Each row is a point on a tangle of strands that fork and nearly touch. The rows are in no order.
Two points are linked if the straight distance between their rows is under 51.6. Some points are linked to none.
Z195: [ 68  31  19  -3  26  31  -8 -49  14 -33]
Z406: [ 68 -23 -20  -9  -6  -4   1  64  45 -16]
Z812: [ 17   8   5 -26 -27  60   1  59  -9  65]
Z355: [-60  32  38  16  -5 -60 -27 -28 -14 -75]
Z694: [ 65  -6  36 -18  65  44  23 -75 -52 -42]
Z616: [-36 -12  -8  64   8 -66  12  -5  10   1]
Z755: [-20  54  28 -82  -5  52  -1 -49 -37 -23]
Z520: [-43 -10 -20  58  28 -62  35 -30  10   9]
Z933: [-59 -17  -2  85  24 -18 -32  69 -28  -1]
Z735: [ 11 -82 -41 -23  25 -24  54  63  23   8]
Z678: [ 73 -19  40  -8  67  56  22 -71 -63 -19]
Z269: [ -6 -15 -34 -16 -21  36  11  19  -9  73]
Z784: [-54  -3  16  83   8 -20 -50  44 -24 -12]
Z749: [-29  40   8 -74 -17  33 -10 -64 -24 -16]
Z299: [-18  23  12 -19 -33  50  -4  -7 -16  64]
Z258: [-64   8  26  77   2 -25 -53  22 -23 -22]
Z179: [-34  13  25  53  -8 -55 -23  -8   9 -29]
Z718: [-10 -26  -9  57   9 -57  11  72  12  -6]
Z344: [ 13 -57 -46 -39  -1  21  32  60   4  47]
Z256: [ 18  42  49  20  17 -24 -20 -37  14 -78]
Z329: [-30 -19 -43  -2   9  24  41  -8 -16  86]
Z537: [ 33 -13 -10 -39 -21  59   5  69   3  52]
Z185: [-33 -31   2  69  17 -42  -4  90  -9 -12]
Z295: [ 16 -73 -29  -9  19 -40  40  76  28  -6]
Z795: [ 28  -1 -25  -4 -22  11 -10 -15  23  26]
Z403: [-60  27  43  39  -6 -46 -39 -16 -13 -64]
Z801: [ 15 -33 -50   2  -6 -16  22  16  21  35]
Z785: [-72  21  41  60   1 -27 -56   0 -28 -43]
Z904: [ 67  -9 -21  -4  -9   5  -4  43  39  -3]
Z100: [ 72  16  -4   4   2  30 -10  -7  30  -7]
Z797: [ 20 -17 -39  -4 -19   3  -1   1  20  35]
Z740: [-12  -1 -13 -15 -30  42  -2   1 -12  73]
Z452: [ -3 -30 -33  45  10 -52  27  25  22  16]
Z961: [ 67   6 -16  -3  -9  22 -12  13  33   5]
Z775: [ 13 -20 -40 -14 -20  22   6  20   6  58]
Z654: [ 62  13  33 -21  60  41  14 -74 -31 -51]
Z726: [ 10  13   2   4 -16 -23 -18 -47  26 -20]
Z346: [ 46  37  29 -15  -2  85  -2  16 -12  40]
Z414: [-24  38  35 -29 -32  53  -9 -21 -24  49]
Z982: [ 23 -54 -18  11   4 -44  20  84  31 -15]
Z202: [   6   50   18  -48   19  -23    3  -57  -10 -101]
Z220: [-27  45  31 -18   2 -49 -10 -42  -1 -96]
Z252: [-53   2 -13 -37 -20  15   5 -66 -21  41]
Z649: [-54   4 -10 -29 -19  25   9 -51 -27  62]
Z605: [-43  -7 -26  -7  -8  25  22 -31 -18  77]
Z957: [ 15 -76 -46 -40   8   2  43  62  14  30]
Z544: [-29  53  43 -61 -14  58  -4 -44 -35   5]
Z457: [-48 -28   0  74  24 -26 -19  91 -22  -8]
Z604: [-24  53  48 -44 -22  61  -7 -32 -30  25]
Z839: [  7 -41 -46  23   8 -39  33  31  24  23]
Z157: [-52   7 -13 -49 -22   9   2 -75 -20  18]
Z651: [ 39 -22 -26 -35 -17  42   5  57  11  39]
Z377: [-30   0   7  53  -5 -60 -11 -12  16 -15]
Z399: [ 20   4 -16   2 -15  -8 -13 -33  29   5]
Z196: [ 42 -41 -19   2  -5 -33   8  76  38 -18]
Z595: [ 35 -40 -41 -30 -13  21  11  55  18  34]
Z951: [-13 -36 -20  55  18 -60  27  52  15   3]
Z107: [-36  22  -2 -63 -25  23  -9 -69 -19  -1]
Z374: [-51  33  29  -4  -6 -67 -16 -40  -6 -79]
Z516: [-19  25  29  25 -10 -51 -23 -31  16 -48]
Z162: [  8  25  19   4  -9 -32 -19 -47  24 -47]
Z282: [ 65  25  28  -8  38  31   1 -61  -3 -44]
Z386: [ 73  24  11   9  19  20  -9 -27  28 -26]
Z336: [ 32  30  24 -17 -18  74  -4  37  -8  53]
Z435: [ -4  40  22 -28   3 -35  -8 -57   6 -86]

A fork is a point with three links, a tip a point with one. Leave the first point through the second and follow the links. Name the first fork or tip that comes.
Z604, Z414 -> Z797
Z595, Z651 -> Z346
Z961, Z100 -> Z678
Z355, Z374 -> Z202
Z516, Z179 -> Z520
Z252, Z649 -> Z329

Name the points in between on the shortest way along the links from the first point to the second, in order.
Z299, Z755 -> Z414 > Z604 > Z544
Z295, Z961 -> Z982 > Z196 > Z406 > Z904
Z951, Z740 -> Z452 > Z839 > Z801 > Z797 > Z775 > Z269
Z336, Z651 -> Z812 > Z537
Z654, Z961 -> Z282 > Z195 > Z386 > Z100
